Points, in no order, along strands that fork, close into loops and pass close to each other.
Points whose rows are less than 9.04 apart are linked; no others are.
Ser: -0.111,-3.336,-2.407,-1.247,4.127,-3.462,-1.867,0.464,0.045,1.419,1.073,2.371,-3.080,-1.360,1.661,-1.437,2.348,-0.656,1.294,2.120,-2.749,-2.248,1.605,3.089
Soza: 1.761,-4.326,1.211,-0.798,0.158,-2.666,-3.936,-4.555,-1.195,-1.911,0.531,-3.289,0.515,4.489,0.209,0.524,-3.539,0.227,1.299,-2.188,-0.928,-1.248,-0.334,2.253
sasuv: -2.016,-1.026,-3.417,-0.308,0.824,-2.969,-1.380,0.307,0.160,0.149,-0.357,2.793,-2.260,-4.247,-0.212,-1.170,2.288,1.152,-1.503,1.609,-4.855,0.511,2.242,0.651
peg: 2.097,-3.542,0.708,0.758,3.077,-3.155,0.214,-1.899,4.088,-2.640,1.104,-3.378,2.452,-0.742,-0.611,-6.139,-0.744,-0.738,-2.376,-0.886,-0.976,2.102,-1.849,-1.979
tefin: -1.396,2.518,-4.594,3.576,-3.536,2.544,-1.739,-1.245,-1.270,1.199,-0.647,3.474,-1.759,-2.435,0.843,-3.681,0.699,-3.925,0.163,1.320,-1.561,1.593,-0.826,0.962
molo: -0.160,-1.015,1.174,1.180,4.911,4.446,-1.377,-0.396,0.597,-2.758,-4.196,-0.176,-5.788,2.915,0.941,5.320,-0.470,1.355,0.364,3.090,0.761,0.365,3.624,2.105
Rov: -0.124,3.959,-2.035,-2.950,-1.009,1.029,5.064,3.663,3.689,-0.876,0.461,3.344,3.619,-3.493,-1.468,-5.049,2.626,-2.816,-1.188,-1.850,2.808,0.265,-3.246,1.772
tuk: 3.641,0.100,-2.499,-1.677,-0.111,-0.145,2.430,4.082,-2.750,6.065,-2.590,1.641,-2.516,-2.091,-2.536,3.041,1.073,1.633,1.572,0.167,1.299,2.357,0.020,-1.133
tusif: 0.701,2.144,2.367,0.249,-0.692,3.114,2.126,0.817,2.206,0.608,1.850,-1.015,2.769,1.374,1.019,-3.930,-0.598,-4.342,1.680,-0.355,6.142,-0.909,-1.859,-1.487
mul: -0.013,-0.089,0.215,1.586,3.565,1.166,3.784,-5.375,-1.227,-1.254,-1.145,1.186,1.473,1.352,1.471,-0.149,1.503,3.003,3.896,-4.871,-5.843,-0.357,-0.775,1.071
Niv: 2.229,0.730,-4.890,2.053,-0.201,0.160,0.856,0.722,-0.871,3.494,-1.697,3.846,-2.637,-3.136,0.994,-2.021,3.260,-2.496,-0.288,0.579,-1.199,2.195,-1.902,0.695
Gisur: -1.115,-0.103,2.072,-2.625,0.261,-1.561,-1.061,1.914,0.604,-2.866,-2.332,-1.042,2.760,3.913,0.321,-1.421,2.961,3.790,-2.589,-2.159,-5.198,-1.587,4.278,-0.105
bisa: 0.279,-2.012,-0.899,-1.791,-1.968,-1.447,-1.484,0.001,-3.446,1.460,0.443,0.746,-0.352,-3.408,1.139,3.394,1.057,1.399,0.594,1.081,0.325,1.149,-0.274,1.486
Labi: -4.659,2.063,1.543,3.294,2.878,-0.387,-2.684,-1.605,4.254,-1.903,-1.665,-1.824,-3.922,8.156,-3.000,0.800,-1.973,0.828,-1.389,-0.095,-2.884,-1.754,0.756,-1.360
Roka: 2.093,2.029,-3.441,-2.444,1.196,1.614,2.240,1.659,0.740,-1.877,-1.797,2.137,3.011,-5.228,1.112,-1.389,2.186,0.385,-2.193,-2.867,0.617,-0.986,-6.429,2.982
nekag: 0.256,-0.121,-1.265,-3.479,-0.938,-0.433,1.891,-2.970,-4.534,3.357,4.594,0.162,1.060,0.319,1.107,-0.246,-0.160,-1.426,3.852,2.447,2.276,-2.471,1.518,0.931
foz: -0.255,-0.798,0.262,1.578,-2.111,3.691,-2.348,-0.992,0.029,-1.123,0.453,-0.048,-3.670,-3.862,-2.469,4.087,-4.424,-1.337,1.103,1.899,3.667,1.439,1.293,1.750
vame: 0.910,0.005,-1.688,-1.310,-1.368,-0.675,1.589,1.564,-0.074,-0.288,-1.353,1.514,2.994,-4.028,-1.467,-1.693,0.104,-1.659,-3.676,-3.035,3.281,2.930,-7.950,2.583
saned: -0.051,0.674,0.522,2.340,0.511,0.112,1.371,-6.955,0.043,0.105,-0.008,1.159,-0.376,3.236,-1.189,-0.046,0.625,3.950,2.279,-6.313,-4.571,0.888,1.724,2.632
nido: 0.696,-1.087,1.233,-4.300,2.383,-2.116,3.673,1.208,3.574,-3.370,3.158,-1.267,3.728,-5.832,-2.767,-0.382,-0.301,0.837,-2.109,-1.319,2.079,-0.139,-2.267,0.808
leg: -2.299,0.489,-0.198,4.009,1.980,-1.212,-3.922,-4.975,3.381,-1.727,-2.415,-0.991,-4.503,7.155,-3.756,-0.411,-2.237,0.956,-2.106,-2.913,-4.150,-0.153,1.826,1.745
dut: 0.308,0.220,0.908,-1.961,0.175,1.935,0.831,-3.127,-1.966,-1.422,0.253,-1.147,-1.093,3.958,-1.413,1.403,-1.466,2.914,2.237,1.358,-1.505,-0.019,7.635,1.543
bamab: -2.985,3.446,-1.676,1.994,-4.298,0.426,0.649,-0.882,-0.188,1.182,2.254,1.991,0.888,-1.280,0.205,-2.015,0.621,-2.530,3.187,1.797,0.220,2.077,-1.862,0.589
redi: 4.127,-0.815,-0.343,-1.623,-3.284,0.587,-2.402,2.936,-0.816,0.459,-1.197,-1.301,1.812,-0.640,1.309,-2.860,0.744,-2.492,-3.587,1.000,2.674,-0.697,2.746,-1.327
pidom: -1.658,-3.966,0.824,-2.236,-0.218,-3.730,-5.253,0.342,-0.604,-2.194,2.335,0.472,-3.408,-1.959,-1.342,4.254,-2.004,-0.609,-0.470,2.101,-0.520,0.478,1.830,2.714
tok: -1.771,0.559,-1.866,-2.004,-5.217,-3.260,-0.859,-0.350,-4.301,0.524,1.820,0.070,4.088,-4.477,-0.543,1.051,0.076,-1.892,-3.648,-0.922,1.511,1.089,-3.126,0.619
tefe: -0.592,3.726,-0.570,2.139,-0.191,3.529,4.052,-1.279,-2.101,2.405,-0.273,0.748,-0.512,0.006,1.937,-0.182,0.314,2.640,-1.267,-0.790,-1.302,-1.508,0.758,-6.848
dabu: 2.472,-1.630,-1.174,2.589,-0.584,-0.580,-3.193,-0.726,2.085,-0.817,-0.847,-2.064,-0.494,1.178,1.885,-2.501,-0.961,-3.075,1.048,2.431,1.318,2.015,-2.287,1.882
redeg: 1.950,-0.487,1.883,0.193,0.539,0.284,-0.370,2.191,-0.042,0.279,-2.060,-1.964,-1.468,1.437,1.413,1.236,0.612,2.650,-2.799,1.872,1.080,1.198,3.882,-3.092
pupum: -2.003,1.455,0.856,2.259,-3.199,-4.189,-4.792,3.934,1.942,-0.165,0.088,-0.870,0.067,0.586,1.218,2.368,0.757,-0.912,0.328,1.481,-0.530,-0.384,-0.459,-1.086
mot: 2.388,-0.041,-1.918,-0.736,-1.428,3.121,0.497,-2.206,-1.153,-1.078,0.213,-0.589,1.033,-1.011,0.565,-3.484,-0.659,-0.837,1.853,2.427,-0.631,-0.280,5.765,1.339
mukun: -2.264,-1.941,2.859,-1.778,7.483,3.405,0.191,1.698,-0.859,-0.250,-1.136,0.839,-3.575,2.171,-0.802,1.801,2.541,1.947,-3.078,0.844,-0.736,-2.660,2.569,0.204
Gurak: 0.273,-0.143,-2.590,-2.009,-4.012,0.757,0.744,0.683,-3.451,0.994,-0.755,4.193,2.160,-1.412,3.067,-2.493,2.819,-2.618,1.256,1.011,2.395,2.222,-1.853,6.017
fuve: -0.098,0.401,-1.544,4.609,-0.006,3.468,-1.245,-3.010,1.759,-1.167,-1.639,-0.064,-5.718,-1.728,-0.568,4.928,-4.204,-0.401,3.007,3.552,1.559,2.255,0.425,1.556
veza: 0.945,0.304,0.262,-1.629,-2.688,-6.066,1.745,3.342,-0.879,2.389,1.193,-1.290,3.371,-3.264,-1.174,3.998,2.458,0.923,-1.486,-0.513,2.166,3.689,-3.795,-0.813
Tigaf: 0.328,-0.663,-1.179,-1.418,-2.146,-6.419,-1.576,-2.373,2.974,-1.758,2.667,-3.357,-0.874,4.745,-1.999,1.590,-3.166,-1.771,2.604,4.461,-0.601,-0.310,3.746,1.772
lop: -0.232,0.974,-2.897,-2.566,0.996,1.734,1.587,-0.192,-0.397,-1.239,-0.131,1.968,3.259,-4.237,1.857,-2.711,1.504,0.350,-1.319,-1.806,-1.649,-3.589,-2.216,0.601
vit: -0.099,-0.422,3.468,0.149,-1.919,2.011,-2.685,0.413,0.754,-3.808,-0.332,-1.826,1.956,2.231,2.701,4.424,-1.982,0.400,4.638,-0.058,0.913,-1.867,-1.616,2.167
kos: -4.964,0.021,3.746,-1.626,-0.200,-1.344,0.087,0.391,-0.452,-2.687,4.016,-1.832,3.552,-1.266,-3.314,1.760,-2.922,-0.200,-3.275,-2.897,-0.696,-3.736,2.826,-2.897
Nedu: 1.514,-2.521,-0.492,2.353,-0.680,0.427,-4.532,-3.674,0.865,-2.993,-1.727,-2.545,-0.054,1.956,0.624,-1.500,-3.490,-0.889,1.346,-0.999,-1.576,0.278,-0.871,2.070
duvul: -0.035,-0.185,1.665,1.193,5.665,2.572,4.515,-1.347,0.837,-1.493,-1.246,1.006,0.420,0.109,3.331,0.991,2.801,2.797,3.673,-0.984,-3.337,-0.681,-0.162,0.532
der: 0.201,-1.424,3.208,-2.028,1.012,0.542,-2.585,3.085,-0.402,-3.726,-3.598,-2.108,-0.637,1.999,-0.490,1.514,2.135,2.984,-6.519,1.242,-1.293,2.375,5.105,-1.905
Ziza: 0.383,-0.016,-1.152,1.250,-0.210,1.686,2.391,3.326,1.789,1.047,-2.170,3.079,-0.713,-4.868,-4.235,1.285,0.629,-0.956,3.210,-1.615,0.267,4.706,-5.762,3.854
tuka: -0.694,-0.032,-0.397,-1.833,-4.763,-5.165,-0.732,1.768,-0.740,-1.545,1.632,-0.922,4.525,-3.807,-0.272,1.448,2.112,-0.707,-1.230,0.846,-0.232,3.379,-1.859,1.465
zem: -4.964,2.442,0.109,2.618,-1.268,-2.229,-2.648,0.756,0.763,0.863,0.170,0.932,0.079,1.580,0.641,-1.260,0.414,1.258,-0.222,-1.872,-4.743,-3.155,-0.947,-4.058
danep: -3.810,-2.239,5.893,-1.733,3.005,-0.937,-2.123,2.355,1.107,-2.932,3.230,-1.477,-0.648,0.723,-2.943,2.654,-2.233,-0.437,-4.446,-0.847,0.770,-2.749,2.259,-1.753
romas: 3.682,-0.976,-1.500,-2.427,0.313,2.498,3.954,-2.021,-0.817,0.609,2.187,-0.058,1.323,-2.981,-0.320,-3.652,0.299,-1.671,1.197,2.715,2.646,1.333,3.202,1.833
Bokef: -0.524,-1.514,1.025,-3.354,4.046,3.837,2.278,0.288,-2.609,-0.656,-1.215,1.128,-1.248,-2.185,-0.246,2.320,0.690,3.501,-3.374,-0.060,0.034,-1.965,3.982,-0.151
loda: 3.422,-0.029,-2.841,-2.043,1.419,0.918,2.636,5.493,0.069,4.281,-2.416,3.208,-1.869,-3.036,-1.603,0.323,2.955,0.081,2.269,-0.020,-0.497,-0.456,0.774,1.612
fil: 1.555,0.172,-0.517,-3.098,-3.596,-0.678,-0.219,-2.308,-5.146,-2.127,-3.286,-2.163,3.890,0.837,0.728,2.128,0.044,5.402,-3.228,-2.357,-3.044,1.586,3.847,-1.150
Kotu: 2.299,-1.775,0.158,0.697,4.314,3.305,-0.721,3.160,1.983,-1.297,-3.822,1.449,-1.929,-1.162,2.645,-1.405,2.183,0.362,-1.074,0.501,-1.563,-2.450,3.311,1.088
kuru: -2.026,2.266,2.092,1.518,-3.933,1.354,1.081,-0.369,-1.543,0.079,0.023,-0.058,5.083,1.071,3.103,-0.780,0.568,-2.018,1.943,-1.998,3.545,2.044,-6.600,-0.538
supok: -1.599,2.035,-1.380,-0.294,-2.258,2.424,3.388,-2.670,-1.630,-1.424,-0.358,2.145,5.480,0.252,3.908,-3.604,2.262,-1.911,2.521,-3.006,0.324,1.404,-6.551,1.463
zof: -2.635,1.147,2.170,4.818,2.553,0.163,-1.840,1.140,3.603,-1.043,-1.864,-1.352,-4.749,3.645,0.002,1.741,-1.115,1.495,-1.451,2.062,-0.929,0.927,0.204,-2.986
Bez: -3.857,-3.243,4.024,-3.738,3.991,0.265,-0.936,1.115,-2.629,0.113,3.388,1.038,-1.522,-0.828,-1.410,4.148,-1.649,1.077,-3.103,-1.888,1.333,-5.273,0.113,-0.669
mafik: 2.608,1.277,-1.622,-1.680,-4.126,1.218,-0.663,-3.730,-0.494,-1.523,1.374,-1.688,0.420,2.625,-2.174,-1.643,-2.990,-0.223,3.354,1.555,-0.853,-0.715,8.917,2.829
bor: 2.441,-3.530,0.582,-1.111,3.525,2.574,-3.036,0.998,0.612,-1.895,-1.570,0.176,-2.478,1.049,3.014,1.169,-0.821,-0.972,0.748,1.200,0.695,-3.960,1.855,2.792
kada: 0.760,-3.479,2.303,-1.183,3.663,-0.340,0.944,-1.037,2.149,-3.731,0.316,-2.612,2.492,-0.269,-0.891,-3.542,-1.372,1.435,-3.865,-1.580,-1.014,-0.529,1.073,-1.964
ludu: -0.225,2.003,0.540,-0.829,-3.279,-0.621,-2.659,5.260,-1.052,2.967,0.494,1.679,2.044,2.319,2.750,0.516,1.836,-4.662,0.981,-0.770,4.330,-3.741,-2.945,1.051
Zoge: -2.490,2.161,2.278,-1.262,-0.470,-0.381,2.304,-2.530,-1.888,0.569,2.581,-1.116,0.841,3.904,-2.035,1.199,-1.285,3.428,2.109,-0.397,-1.580,-1.551,5.464,-1.540
zok: -1.059,0.886,0.451,2.354,2.781,3.242,1.322,-2.798,1.350,-1.170,-0.691,-0.754,-6.283,1.661,-1.297,4.808,-3.310,1.448,1.687,4.788,1.523,1.444,4.395,0.310
veb: -0.054,-1.721,0.223,-2.819,-2.385,-0.213,-1.829,-0.783,-4.409,-1.808,-1.556,-0.393,1.142,-1.942,1.106,3.465,0.095,3.294,-1.569,0.065,-1.675,0.765,3.284,-0.098
ribak: 2.605,-0.794,-0.610,1.929,3.359,2.598,5.222,-0.160,3.404,-0.905,-0.356,1.680,-1.193,-6.691,-3.054,0.458,0.420,-0.920,2.372,-0.625,0.290,4.077,-2.757,2.474
Bevev: -2.617,2.435,-1.467,3.143,-3.381,-4.182,-2.097,1.398,1.498,2.198,1.547,0.816,-1.117,-0.880,0.286,0.870,1.703,-0.842,2.592,2.895,-0.968,3.192,-2.686,-0.368
Malam: 2.357,1.461,0.625,4.050,0.005,5.613,-0.299,2.331,2.843,1.278,-2.563,0.227,-3.523,-0.303,-0.678,3.033,-2.771,-1.821,2.889,0.463,4.358,-0.088,-2.923,0.426
vife: -1.830,1.756,0.009,0.668,-1.650,1.562,0.465,-3.178,-5.473,3.191,0.342,-0.644,-0.370,1.421,0.846,1.487,-2.031,2.860,-1.329,-0.972,-0.608,-1.911,1.972,-5.130
rusi: 3.256,3.430,-2.147,0.791,-0.868,4.491,4.925,3.718,1.102,2.281,-2.811,3.369,0.965,-1.762,0.849,-1.966,3.432,-1.373,0.864,-1.783,1.261,1.475,-3.499,-0.217
Suvez: 1.916,-0.869,1.542,-0.524,-1.024,-0.740,-3.097,2.326,-0.324,-0.617,-1.930,-2.803,1.431,2.530,1.822,-2.477,-0.373,0.128,-4.728,0.144,-0.170,-2.127,3.923,-4.122
kuro: -0.028,1.976,1.557,1.178,-2.625,0.294,-3.506,6.332,2.063,1.557,-0.447,0.420,0.086,0.054,-0.022,1.759,0.175,-2.653,-0.185,-0.263,2.752,-3.249,-0.805,-1.232
ful: 2.790,1.953,-2.138,-1.537,-1.861,-1.718,3.235,3.714,-1.187,4.503,-1.158,1.001,1.066,-2.363,-0.992,0.741,2.538,0.910,-1.711,-0.691,1.781,2.285,-3.121,-1.839
kek: 2.506,-0.012,0.106,-0.713,-0.733,1.342,3.504,-1.175,-0.332,1.614,2.491,-0.496,1.994,-0.102,0.140,-3.833,-0.040,-3.338,0.865,1.231,5.339,2.386,-0.999,0.640
dal: -0.077,1.153,0.294,-3.934,-2.086,-1.644,3.021,-2.628,-3.793,1.603,3.914,-1.355,3.571,1.439,-0.107,-0.293,-0.091,1.556,3.005,0.208,-0.604,-2.426,5.097,-1.188
ziru: -1.724,-2.366,1.815,1.149,4.038,-5.541,-0.882,0.382,1.081,1.037,1.142,-1.100,-2.564,3.197,1.785,2.399,2.034,3.396,1.239,2.000,-1.972,1.744,-1.602,-0.572
Ruvop: -0.908,2.868,1.954,4.419,-1.977,2.611,-0.524,1.602,0.644,2.014,-0.945,-0.382,0.270,-0.540,1.355,1.039,-0.713,0.265,-1.388,-1.948,1.686,-0.385,-4.239,-5.946
pel: 1.047,2.448,0.762,1.570,-3.543,-0.577,0.143,1.152,-1.377,1.854,-1.154,-2.402,3.979,0.543,2.603,-0.751,0.682,0.375,-3.145,-1.209,0.965,0.162,-1.994,-6.089
Pibuv: 0.817,0.468,-0.702,-0.683,-0.781,-1.891,0.182,-0.995,2.762,-0.699,3.540,-1.997,0.070,1.593,-0.559,-1.686,-1.490,-2.588,4.098,4.638,1.688,-0.194,2.716,1.435
Meze: 2.077,0.336,-1.030,-2.567,-0.401,1.612,0.701,1.203,-2.984,4.625,2.108,1.210,-1.326,0.035,0.974,1.138,-0.112,-1.477,2.226,2.084,3.877,-3.854,2.100,0.292
kepif: -5.085,2.562,0.818,3.725,2.200,-1.043,-2.419,-0.395,1.913,0.340,-1.394,0.551,-2.859,6.588,-0.527,-1.145,0.692,1.902,-1.045,-2.170,-5.582,-2.305,0.282,-3.037
zaped: 0.595,1.206,-2.055,3.555,-0.230,-1.871,-0.660,-5.624,1.236,0.142,-1.024,0.288,-1.840,4.742,0.882,0.435,-0.260,1.530,5.788,-2.150,-5.001,0.805,0.543,2.857
togad: 1.870,3.550,-0.523,4.432,-2.217,4.014,2.653,1.674,0.588,2.806,-2.006,1.183,-0.120,-0.140,2.402,-0.545,2.035,-0.771,0.252,-1.456,1.432,1.979,-5.146,-4.489
Bavuf: -1.164,3.158,2.148,1.494,-2.521,3.277,1.771,-2.008,0.724,-0.817,1.719,-1.803,4.343,1.712,1.129,-2.008,-1.273,-1.788,4.075,-1.940,2.142,-0.357,-2.709,-2.891
Petu: -0.775,-0.393,1.331,-0.089,1.229,-0.510,-2.849,0.388,0.357,-2.938,-4.133,-1.876,-0.694,5.116,-1.842,-1.292,2.602,3.464,-4.056,-0.430,-5.142,2.606,5.163,-0.619
nevu: -0.389,-1.115,0.134,-2.941,2.325,1.955,2.517,-0.536,-1.703,-0.306,0.915,0.912,1.852,-2.585,1.225,-0.106,0.634,2.115,-0.619,-0.712,-0.252,-3.759,1.159,-0.496
guro: -0.991,2.602,-2.055,0.336,-2.077,-0.261,0.092,1.560,-0.636,4.051,1.048,3.305,-0.399,3.338,2.850,-2.650,1.527,-4.923,2.546,1.175,4.470,-1.214,-3.743,1.998
kulin: -2.033,-1.561,0.591,1.734,1.559,-2.478,-3.516,-2.740,2.781,-2.562,-0.839,-0.493,-1.838,4.096,-2.411,-1.334,-0.864,1.830,0.699,-2.399,-5.178,0.110,2.027,3.026
kopa: -0.441,-0.322,0.923,-1.399,1.329,3.680,-2.290,-0.684,-1.806,-3.407,-2.987,-0.865,-3.393,3.831,-0.527,3.569,0.063,2.433,-0.578,3.168,-0.810,1.556,7.164,1.203
lozal: -4.307,2.142,2.724,-0.094,0.083,0.485,3.005,0.020,0.841,-0.896,2.797,-0.481,2.612,-2.893,-1.552,1.481,-1.096,2.145,-0.614,-2.045,0.042,-1.837,-0.584,-4.230
dutet: 0.061,-3.160,-0.969,-1.380,1.479,-2.068,-2.005,-0.789,-1.535,0.689,1.430,0.810,-3.784,-1.135,0.807,3.522,-0.135,0.424,2.462,3.251,0.147,0.018,1.899,3.163
taf: 0.387,-0.007,-1.738,1.049,-1.543,-1.125,-0.452,-1.981,-3.091,4.582,2.401,-0.378,-0.674,-0.829,-0.597,-2.314,-1.729,-3.027,-2.399,0.983,3.423,0.409,-1.798,-3.016
ludeb: 2.339,-0.547,-1.939,5.075,1.959,-1.718,-0.521,-2.085,2.299,1.443,-0.003,-0.751,-2.800,1.913,2.388,-2.428,0.176,-2.882,1.494,2.029,-0.446,2.536,-3.797,-1.113
pote: -1.654,2.905,-3.668,2.513,-3.998,-1.858,0.158,-2.630,-0.613,0.384,0.391,0.256,0.602,-2.076,-1.551,-3.946,-0.349,0.423,-2.809,-0.304,-4.749,1.995,-0.028,-4.492
lur: 1.644,-2.581,2.895,-2.116,0.864,2.350,-3.110,1.121,2.104,-3.925,-0.019,-1.472,-0.514,2.973,2.806,4.188,-2.969,-1.250,2.251,1.369,2.081,-4.437,0.203,2.465
Zuzu: -1.284,1.581,-0.904,-1.880,-2.582,-3.732,-0.282,1.801,-0.532,-0.600,-0.942,0.182,3.823,0.610,1.729,-0.949,3.413,3.577,-0.431,-0.487,-5.212,-1.232,2.084,-1.344
muson: -0.688,-2.723,1.858,1.452,1.822,-3.609,-1.826,0.664,1.128,1.064,0.874,-1.917,0.569,-1.020,0.164,-0.807,-0.851,-0.052,-4.219,-2.188,1.208,-0.742,-4.712,-4.354
lurev: -0.404,1.410,2.239,4.131,2.897,4.159,-0.026,2.078,3.075,0.771,-1.875,-0.059,-5.239,1.232,-0.338,3.219,-2.391,0.859,-0.333,0.530,2.491,-1.561,0.119,-2.672
deger: -0.842,0.260,-1.166,1.137,-1.493,-0.068,-1.229,-5.047,-4.921,3.549,2.266,-1.537,-0.176,1.543,0.210,-1.184,-3.858,-0.957,-0.763,-1.080,0.809,-2.081,-0.982,-4.154
pive: 4.221,-2.244,0.101,-3.240,-2.093,-1.004,-1.579,3.303,-2.988,2.829,-0.727,-0.773,2.205,-0.419,0.540,-0.729,1.002,-3.014,-3.639,-0.959,4.831,-0.570,-1.631,0.131
Fekig: 2.098,-1.020,0.941,-1.156,-1.706,-2.871,-0.365,0.838,1.408,0.593,3.876,-2.273,0.803,0.318,-1.596,-1.302,-1.325,-4.116,0.646,3.109,5.120,2.278,0.445,1.389
Vomos: 0.263,5.456,-1.171,-0.678,-2.106,2.282,4.879,3.498,2.229,1.119,0.221,2.337,3.133,-2.730,0.200,-2.382,3.088,-0.670,-0.459,-1.748,1.823,-0.499,-3.184,-2.742
ligel: 2.258,0.236,-0.416,3.384,1.475,3.504,0.348,3.903,2.649,1.937,-3.277,2.479,-3.052,-2.029,-1.482,2.619,0.072,-1.979,5.323,-0.748,1.348,1.890,-4.327,3.212
disuk: 1.141,1.488,-3.088,-0.711,-5.291,-2.576,-2.322,-3.480,1.188,-1.634,0.089,-2.138,-1.336,3.721,-1.801,0.956,-3.195,-0.935,3.180,3.964,-1.101,0.048,6.315,2.570
vufol: 2.759,-2.370,1.121,-0.068,1.451,-4.735,0.623,2.323,3.721,0.486,0.671,-2.503,2.259,-1.424,-0.433,-3.055,1.266,-0.586,-3.745,-0.559,2.009,2.008,-3.329,-2.981
Zulip: -6.508,-1.861,4.211,-2.037,5.891,1.572,-0.903,0.554,-1.435,-1.036,1.275,1.088,-1.596,1.717,-1.190,3.345,0.858,2.645,-1.800,-1.402,-1.527,-4.189,-1.177,0.054
gesoz: 1.170,-4.256,3.266,-1.870,3.026,0.818,-0.534,-5.202,-2.289,-3.092,1.062,-3.605,-0.399,4.479,-0.980,2.849,-4.460,2.033,1.129,-0.843,0.384,0.065,1.993,2.061
basos: -1.767,-1.916,1.599,-3.235,2.084,0.684,-1.277,0.726,-1.822,0.255,2.413,0.512,0.111,0.214,0.586,0.111,-1.012,-0.080,-0.974,-0.170,0.287,-6.335,2.950,-0.757
Gir: -1.811,-3.568,0.974,-2.389,-0.182,-1.430,-1.623,1.011,0.235,-1.250,3.067,1.535,-1.846,-6.505,-3.924,2.982,-1.780,-0.131,-0.987,0.407,0.328,0.117,0.986,2.584
Sig: -1.401,-0.314,2.714,1.294,6.550,4.143,2.133,-1.158,1.448,-3.336,-2.257,0.653,-0.406,2.540,0.698,-0.978,1.287,1.614,1.571,-1.237,-4.260,-1.861,2.722,1.460
Kom: 2.605,0.237,-0.316,-0.522,-0.442,-2.206,0.177,4.294,-0.531,5.581,-0.366,0.327,-3.338,0.887,-1.467,4.163,0.501,-0.048,3.316,1.553,3.098,0.981,-0.674,0.086
vaka: 1.977,-1.327,-3.426,1.683,-0.408,-1.393,0.673,-3.293,-2.229,2.611,0.341,0.128,0.176,-0.544,1.229,-5.871,0.364,-3.562,-3.759,0.075,0.425,2.358,-3.957,-1.930
feli: 1.311,-2.747,-0.091,3.470,2.852,-3.977,-1.484,-0.433,1.489,1.728,-0.221,-0.864,-2.563,0.922,3.025,1.324,1.146,0.691,1.746,1.016,-0.634,2.723,-5.133,0.031
dalu: 0.039,-1.898,0.295,2.082,2.962,-0.093,2.331,-1.590,2.340,-1.027,1.306,0.342,-1.374,-3.836,-0.572,-0.018,0.018,1.020,1.451,1.139,-1.334,2.814,-0.750,0.514
val: -0.721,3.367,-0.275,-3.855,0.216,-1.829,4.126,2.332,3.188,-2.385,2.381,-0.198,5.806,-4.196,-1.394,-2.425,1.501,-1.372,-2.122,-3.115,3.293,-0.307,-5.159,-0.146
lutol: 0.960,1.035,1.168,-0.681,-1.931,2.274,0.256,-0.525,-1.114,1.407,2.696,-1.029,-1.620,-0.807,-1.057,3.455,-3.273,-1.202,2.146,3.010,5.091,-1.161,2.909,-0.054
Sige: -0.387,-1.432,0.023,-4.236,1.120,-0.933,3.838,0.106,0.756,-2.272,3.196,0.612,0.621,-7.476,-4.073,2.155,-0.926,2.682,-1.293,0.829,0.766,0.970,1.364,2.314
guvaz: 3.933,-1.672,-1.975,-2.885,-0.180,-1.037,0.788,3.930,-0.734,2.058,-2.709,0.574,2.395,-1.692,-2.528,-3.675,-0.028,-2.604,-5.175,-2.980,3.704,0.984,-5.094,0.922
balut: -1.891,-2.109,1.965,0.854,2.593,-2.213,-0.480,-1.802,1.073,-1.789,1.273,-1.483,-1.006,1.925,-0.833,0.511,-0.970,2.267,1.394,0.535,-2.676,1.445,1.081,0.436
kun: -2.678,1.856,-2.968,-2.603,-4.899,-2.851,1.863,0.927,-3.543,1.918,0.752,4.231,3.512,-2.962,0.560,-1.445,2.102,-2.098,-1.669,-0.913,2.615,1.873,-4.543,4.047
koluv: 0.327,-1.574,1.525,0.963,-0.842,3.316,-1.978,-1.690,0.977,-4.155,-0.968,-1.022,2.380,-0.730,1.347,-0.707,-1.616,0.247,3.549,-1.129,-1.613,-0.311,-0.507,2.769
Faf: -2.268,1.368,-4.602,-0.556,-2.901,-3.429,-2.190,0.366,-0.923,1.335,0.142,1.901,0.055,-3.759,-0.645,-3.489,1.503,-0.310,-4.022,1.004,-4.087,-0.999,1.286,-2.096
Daka: -1.807,2.737,-1.868,2.811,-1.988,-1.305,-1.591,-1.797,1.108,0.769,-0.024,0.740,0.229,3.629,1.105,-2.293,0.537,0.640,4.104,-1.601,-5.224,-1.643,0.279,-0.566
ses: 1.150,1.337,-1.257,-0.284,-1.600,-1.882,1.479,3.930,-0.564,5.506,0.209,2.612,-1.372,2.187,-0.872,0.230,1.237,-2.978,4.094,1.098,4.324,2.211,-3.769,2.904
kes: 0.424,-5.301,3.893,-1.087,4.678,2.600,-0.072,-2.902,-0.446,-4.352,-0.445,-2.637,0.507,0.817,-0.730,-0.237,-2.871,2.024,-2.182,-1.763,-0.590,-0.174,1.335,0.702
kuga: 0.989,1.394,0.113,1.152,-2.915,0.195,0.393,-1.535,-2.519,-0.670,-3.319,-2.120,2.944,0.947,1.978,0.239,-0.077,4.318,-2.849,-1.695,-2.671,1.819,0.799,-4.085
Zitup: -2.041,0.161,-0.153,1.031,3.120,2.737,-0.864,1.005,1.237,-2.550,-2.940,1.999,-1.771,0.065,0.835,-1.506,1.718,1.462,-0.101,0.661,-5.131,-1.702,4.662,1.133
Zar: 3.150,-0.237,-3.360,4.285,0.849,-1.549,1.611,-1.145,1.843,1.432,0.129,1.259,-2.433,-1.186,0.692,-5.340,2.480,-4.211,-1.101,1.754,-1.282,4.660,-2.448,-0.809

A fork is a point with three links, a tip a point with one. Leave the first point through the second and follow the links. Name the first fork or tip that comes.
Ruvop, togad | dutet
Niv, tefin | tuk
Roka, vame | Zuzu
vit, lur | Labi
der, redeg | nevu
dal, nekag | dut
kepif, zem | Nedu
tuk, Kom | Zar

How many points has the smallest loop of links through each point below? Write - if it is on no loop.
zof | 11
foz | 11
Rov | 16
ludeb | 23
mot | 8
Bez | 6
Suvez | -

A tip is a point with one link. Name the tips that can be reached along the links from each point below, in the order of the rows.
balut | tefe, Gurak, loda, muson
Roka | lozal, Zuzu
disuk | supok
veb | pote
